Each row is a point on a landscape with many valleys, with its height.
From any point a ball rolls to the lowest of the 3 points nearest to it. It stops when none of these is lower. Distance is the straight distance between rows; heights are no part of it.
Domer: -17, 2, 22, -4, 21, -15, 34, -14, -32, -24, -31, -41, -6, -24, -26, -37, 10, 23, 7, -18  (h 121)
kuv: -7, -26, 13, -11, -14, 11, 26, -14, -35, -18, -3, 11, -24, -4, -14, 16, 14, 7, -1, -17  (h 588)
lebe: -10, 2, 4, -28, 14, -18, 41, -3, -22, -19, -9, -30, 19, -4, -16, 5, -6, 4, 0, -32  (h 507)
bazof: 18, 14, 8, 16, -5, -3, -25, -18, 17, 17, -7, -19, -8, -3, -13, -15, -11, 24, -9, 12  (h 87)
pigag: 19, 6, -16, 23, 0, 22, -22, 19, 20, 22, -1, 20, -3, 14, 15, 15, 12, -22, 5, 30  (h 428)
far: 6, -35, 4, 23, 2, 10, -2, 29, -10, -9, 42, 53, -17, 3, 28, 13, 15, -15, -2, -8  (h 461)
dev: 11, -44, 14, 23, -19, 15, 5, 12, -17, -4, 33, 45, -36, 1, 15, 20, 9, -3, -7, -1  (h 427)
Nalo: -4, -17, 19, -2, -3, 8, 9, -18, -23, -13, -12, -12, -26, -4, -28, -7, 1, 5, 2, -13  (h 539)
kek: 36, 9, -6, 36, -3, 31, -31, 13, 26, 29, 0, 15, -12, 10, 1, 9, 9, -21, 1, 35  (h 440)
pab: -9, 19, -9, -21, -1, -20, 3, -1, 16, 7, -8, -17, 17, 3, 4, 10, -7, -2, -9, -10  (h 125)
lugig: -1, -30, 14, 3, -22, 11, 13, 2, -14, -3, 19, 22, -25, 2, -2, 15, -5, -3, -6, -11  (h 425)
pek: 32, -13, 13, 45, -4, 31, -45, -16, 13, 18, -11, 11, -39, -4, -8, -26, -19, 20, 7, 13  (h 226)
Pud: 1, -41, 16, 6, -27, 25, 1, -14, -27, -4, 0, 31, -51, -5, -6, 14, 16, 10, 2, -6  (h 529)
Meno: 10, 16, -11, 24, 5, 30, -40, 7, 23, 10, 5, 23, 7, 18, 3, 12, 8, -52, 4, 58  (h 429)
nis: -28, 18, -22, -55, 11, -25, 24, 5, -6, -15, 1, -4, 45, -3, 10, 7, -4, -4, 5, -30  (h 506)
viv: -17, 4, -9, -37, 7, -18, 25, 6, -5, -8, 3, -12, 25, -1, 0, 13, -10, -5, 0, -31  (h 476)
mok: 1, -1, -6, -7, -7, -9, 1, 5, 15, 11, 2, -6, 3, 9, 4, 10, -10, 0, -3, -10  (h 294)
Tumev: 10, 11, 7, 5, 4, 1, -23, -28, 2, 8, -4, -26, -12, -9, -21, -26, -11, 30, -1, 1  (h 89)
pokun: 5, 30, 0, -4, 3, -13, -10, -25, 3, 8, -4, -45, 11, -13, -22, -20, -6, 31, -12, 5  (h 409)
moget: -31, 10, -15, -54, 10, -19, 26, 11, -8, -24, 18, 14, 42, -2, 14, 1, 2, -5, 8, -36  (h 501)
meb: -24, 31, -4, -7, 0, -25, -5, 1, 26, 1, -18, -9, 31, -1, 14, 4, 1, -18, -10, 21  (h 544)
gokev: 4, -27, 15, 6, -18, 10, 5, -6, -7, 0, 3, 5, -27, 5, -12, 4, -12, 1, 0, -8  (h 373)
Mar: -11, 13, -13, -11, -3, -17, -2, 13, 19, 9, -9, 0, 13, 6, 14, 12, -1, -6, -4, 2  (h 296)
vog: -6, 35, 6, 11, -1, -21, -12, -6, 30, 12, -9, -19, 19, -6, 0, -3, -1, -2, -19, 21  (h 320)
rebin: 25, -2, -21, 26, 2, 30, -27, 24, 17, 21, 11, 26, -10, 17, 17, 17, 16, -27, 11, 31  (h 442)
Rup: 19, -15, 17, 25, -10, 17, -26, -13, 7, 12, -9, -2, -30, 1, -12, -19, -17, 14, 3, 2  (h 135)
Lubo: -9, 11, 14, -1, 20, -6, 16, -22, -25, -14, -19, -46, -7, -24, -31, -44, 2, 29, 10, -13  (h 51)
Sedi: 11, -5, -26, 14, 8, 26, -28, 22, 7, 8, 19, 37, 7, 20, 26, 17, 20, -29, 12, 38  (h 421)
tenan: 11, -19, -3, 18, -8, 13, 0, 19, 5, 13, 15, 18, -17, 12, 13, 10, -9, -7, 4, 1  (h 412)
Mel: -16, -13, -2, -20, 0, -8, 20, 11, -13, -10, 27, 22, 7, -2, 8, 14, -5, -7, -3, -31  (h 468)
pag: 11, -7, -4, 9, -11, 2, -4, 11, 15, 16, 2, 4, -9, 11, 9, 7, -12, -1, -1, -1  (h 313)
rir: -4, -31, 16, -3, -20, 20, 8, -18, -30, -9, -9, 15, -42, -7, -17, 8, 15, 7, 2, -13  (h 575)
feke: 2, -5, 7, -9, -1, -6, 10, -14, -8, -6, -6, -26, -5, 3, -21, 1, -12, 6, 1, -17  (h 456)
Sib: 7, 11, 5, -10, 7, -10, 1, -23, -4, -2, -6, -45, 2, -5, -23, -18, -7, 21, -2, -11  (h 325)
Viful: 3, 23, 0, -17, 12, -18, 13, -23, -9, -4, -9, -58, 19, -9, -21, -21, 0, 25, -4, -11  (h 395)
puga: 13, -32, -14, 15, 16, 18, -21, 33, -5, -19, 42, 57, 7, 16, 37, 3, 20, -18, 14, 7  (h 478)
lotul: -22, 1, -9, -40, 11, -17, 41, 6, -20, -18, 11, 1, 31, -5, -2, 8, -3, -6, -1, -40  (h 521)
zuku: -6, -31, 3, 8, 3, -2, 4, 27, -7, -12, 41, 49, -5, 1, 26, 9, 9, -10, -3, -16  (h 457)
menif: 30, -23, 5, 32, -16, 26, -11, 10, 9, 17, 5, 17, -31, 11, 5, 0, -13, -4, 5, 10  (h 150)
Les: -6, 17, -14, 4, 4, 0, -10, 16, 17, 4, -12, 17, 23, 10, 25, 12, 9, -26, 3, 37  (h 388)
fivon: 13, 14, 6, 15, 1, 6, -34, -29, 5, 16, -4, -23, -11, -13, -22, -29, -13, 36, -2, 12  (h 17)
Livo: -19, -9, 19, -13, 11, -18, 51, -10, -43, -30, -41, -20, -10, -18, -18, -12, 23, 27, 6, -24  (h 626)
leka: 0, 15, -4, -19, 5, -18, 5, -12, 3, 0, -8, -40, 15, -2, -12, 0, -5, 10, -8, -15  (h 126)
pok: -1, 8, -19, 3, 2, 11, -12, 19, 11, 5, 0, 29, 18, 15, 28, 14, 16, -24, 9, 35  (h 402)
zelid: 32, 3, 3, 28, -7, 10, -22, 2, 23, 21, -7, -1, -13, 8, 1, -2, -6, 5, -5, 16  (h 389)
poga: -8, -17, 12, -16, -1, 0, 35, -12, -32, -19, -4, -9, -5, -3, -22, 10, 3, 3, -1, -22  (h 605)
dubu: -30, -3, -13, -36, 5, -14, 19, 14, -8, -18, 23, 22, 25, -1, 16, 3, -2, -5, 2, -31  (h 491)
bifu: -11, -13, 17, -10, 5, -5, 38, -13, -39, -25, -29, -19, -13, -12, -26, -6, 15, 14, 5, -19  (h 601)
bonu: -7, 29, 1, -8, 26, -7, 9, -27, -21, -2, -13, -55, 7, -26, -30, -49, -2, 44, 9, 1  (h 104)
Sivu: 1, 21, -8, 11, -2, -3, -12, 10, 26, 12, -12, 5, 13, 8, 17, 7, 6, -20, -3, 28  (h 392)
giduf: -3, 28, -6, 17, 7, 6, -19, 9, 25, 2, -11, 10, 25, 11, 12, 5, 1, -38, 1, 47  (h 406)
mizi: 16, -1, 10, 20, 0, 10, -31, -24, 4, 13, -7, -12, -23, -8, -17, -26, -18, 26, 2, 4  (h 69)
gof: -5, 1, 13, -12, 16, -12, 34, -14, -27, -22, -20, -43, 5, -10, -24, -15, -2, 15, 4, -20  (h 292)
Keb: -13, -7, 8, -26, 3, -11, 48, -1, -34, -22, 3, -4, 13, -9, -16, 15, 2, 2, -5, -32  (h 595)
zem: -32, 11, -15, -60, 14, -22, 37, 13, -12, -35, 17, 11, 50, -7, 10, -5, 5, -2, 8, -45  (h 503)
Lonuz: -13, 15, -15, -3, 0, -8, -4, 14, 21, 6, -10, 12, 22, 9, 21, 10, 4, -16, 2, 23  (h 362)
gat: -20, -10, -15, -23, 3, -13, 3, 24, 0, -20, 27, 40, 27, 9, 39, -3, 7, -2, 9, -10  (h 475)
Mibi: 12, 8, 1, 5, -10, -6, -12, -3, 20, 15, -8, -16, -5, 6, -2, -1, -9, 8, -6, 1  (h 190)
gemi: 2, 18, -13, 18, 5, 18, -24, 11, 20, 7, -4, 18, 15, 16, 13, 12, 10, -40, 6, 51  (h 417)
Nim: -11, 32, -4, -25, 6, -28, 4, -13, 10, 3, -9, -43, 26, -11, -7, 2, 2, 5, -15, -4  (h 244)
suti: -26, 20, -18, -24, 1, -23, 0, 7, 13, -4, -11, 8, 34, 4, 21, 10, 1, -10, -2, 7  (h 430)
nudit: 4, -10, -17, 9, -2, 6, -3, 27, 11, 11, 15, 23, -1, 12, 24, 12, -1, -9, 4, 4  (h 452)
zalur: -9, -19, 16, -13, -2, 3, 35, -15, -40, -24, -23, -7, -19, -10, -20, 4, 20, 10, 2, -19  (h 593)
kubez: 24, -21, -11, 31, -7, 27, -9, 24, 9, 18, 15, 25, -21, 15, 16, 11, -3, -14, 8, 12  (h 326)
fikop: -1, 21, 2, -3, 19, 0, -7, -28, -15, 1, -8, -44, -6, -21, -33, -42, -3, 37, 8, -1  (h 151)
kepob: 16, -24, -9, 25, -5, 19, -3, 28, 5, 12, 23, 30, -20, 10, 21, 10, -3, -16, 6, 5  (h 394)
riki: 5, -25, 22, 18, -12, 18, -12, -16, -8, -2, -9, 5, -41, -3, -20, -10, -9, 7, 4, -5  (h 259)
zaka: -1, 21, -1, -3, -4, -18, -10, -6, 22, 12, -9, -22, 10, 0, -2, 2, -2, 3, -15, 6  (h 236)
disiv: 14, 17, -9, 23, 1, 7, -18, 12, 28, 17, -9, 9, 3, 8, 12, 8, 8, -20, -2, 32  (h 408)
papot: -22, 24, -18, -42, 7, -30, 13, 0, 5, -4, -10, -16, 38, -2, 6, 15, -1, -5, -3, -18  (h 499)
bape: -6, -20, 5, -4, -11, 1, 13, 5, -8, 2, 16, 8, -10, 4, -1, 14, -15, -4, -5, -17  (h 434)
gif: -18, -2, -19, -19, 4, -11, 5, 21, 5, -5, 13, 26, 23, 10, 31, 7, 0, -4, 7, -7  (h 445)
bopu: 1, -17, -17, 7, 10, 6, -12, 31, 1, -10, 31, 44, 13, 14, 40, 2, 13, -10, 13, 7  (h 471)
relen: -16, -1, -13, -24, -1, -13, 9, 12, 5, 2, 5, 5, 15, 6, 10, 12, -8, -6, -1, -16  (h 385)
let: 10, -47, 16, 18, -28, 22, 0, -5, -23, -4, 17, 43, -51, -2, 9, 17, 13, 9, -2, 1  (h 455)
kepor: 39, -18, 15, 48, -10, 35, -37, -6, 13, 20, -11, 15, -39, 3, -6, -18, -16, 10, 8, 16  (h 265)
Nabut: -6, 29, -2, -13, 0, -24, -6, -12, 17, 8, -10, -32, 19, -7, -6, 2, 0, 4, -18, 3  (h 99)
Mimu: -32, 35, -13, -36, 6, -35, 3, -4, 12, -7, -20, -12, 41, -5, 11, 10, 0, -11, -8, 3  (h 451)
Koto: 15, -39, 17, 28, -21, 25, -1, 6, -6, 6, 11, 27, -40, 5, 3, 7, -7, -4, 3, 4  (h 334)
tetu: -12, -22, 1, -5, -4, -3, 16, 16, -8, -6, 29, 27, 0, 1, 12, 13, -8, -5, -4, -21  (h 454)
kisa: 21, 22, -5, 32, 4, 23, -32, 10, 29, 19, -3, 16, 1, 9, 2, 9, 11, -36, -2, 46  (h 424)
lom: 1, -35, 8, 14, -14, 8, 10, 14, -12, -4, 28, 37, -23, 1, 14, 18, -2, -6, -5, -9  (h 444)
petul: 2, 2, 11, 3, 10, 8, -8, -29, -15, -4, -10, -35, -17, -15, -32, -34, -6, 22, 9, -9  (h 205)
Vigen: 8, 31, 5, 22, -3, -10, -16, -1, 31, 18, -11, -9, 10, -6, 2, -2, 2, -6, -16, 25  (h 358)
levu: 8, -11, 12, 3, -5, 2, -5, -17, -2, 1, -6, -17, -18, 3, -16, -9, -15, 9, 1, -9  (h 508)
ledud: -1, -2, 16, -5, 9, -3, 17, -19, -21, -17, -16, -36, -7, -6, -28, -19, -4, 13, 7, -17  (h 384)
Resi: 0, 42, 1, -12, 8, -15, 0, -30, -3, 6, -3, -52, 20, -19, -27, -23, -1, 32, -12, 10  (h 438)
bap: -27, 43, -2, -21, 4, -34, -3, -10, 20, -2, -15, -31, 39, -17, 1, 0, 1, -9, -20, 9  (h 364)
fosiz: 47, -1, 6, 43, -8, 28, -34, -1, 23, 25, -7, 10, -22, 8, -3, -6, -9, 8, 2, 21  (h 324)

Two balls start at each pair of points below. Name the first point that both come to, or write never.
zuku, tetu => gokev
gemi, Sivu => Lonuz
pigag, kek => disiv

For each start below, name the point where the ball stops.
rebin => Nabut
puga => fivon
Meno => Nabut

Call two points neighbours if one is among the 3 nearest of the other. Go from one point of each pair to the other, from neighbour to neighbour, staying as low as possible. Name the highest point that can't be avoided.
Nabut, Mibi => zaka
menif, fivon => tenan
fivon, Lubo => petul
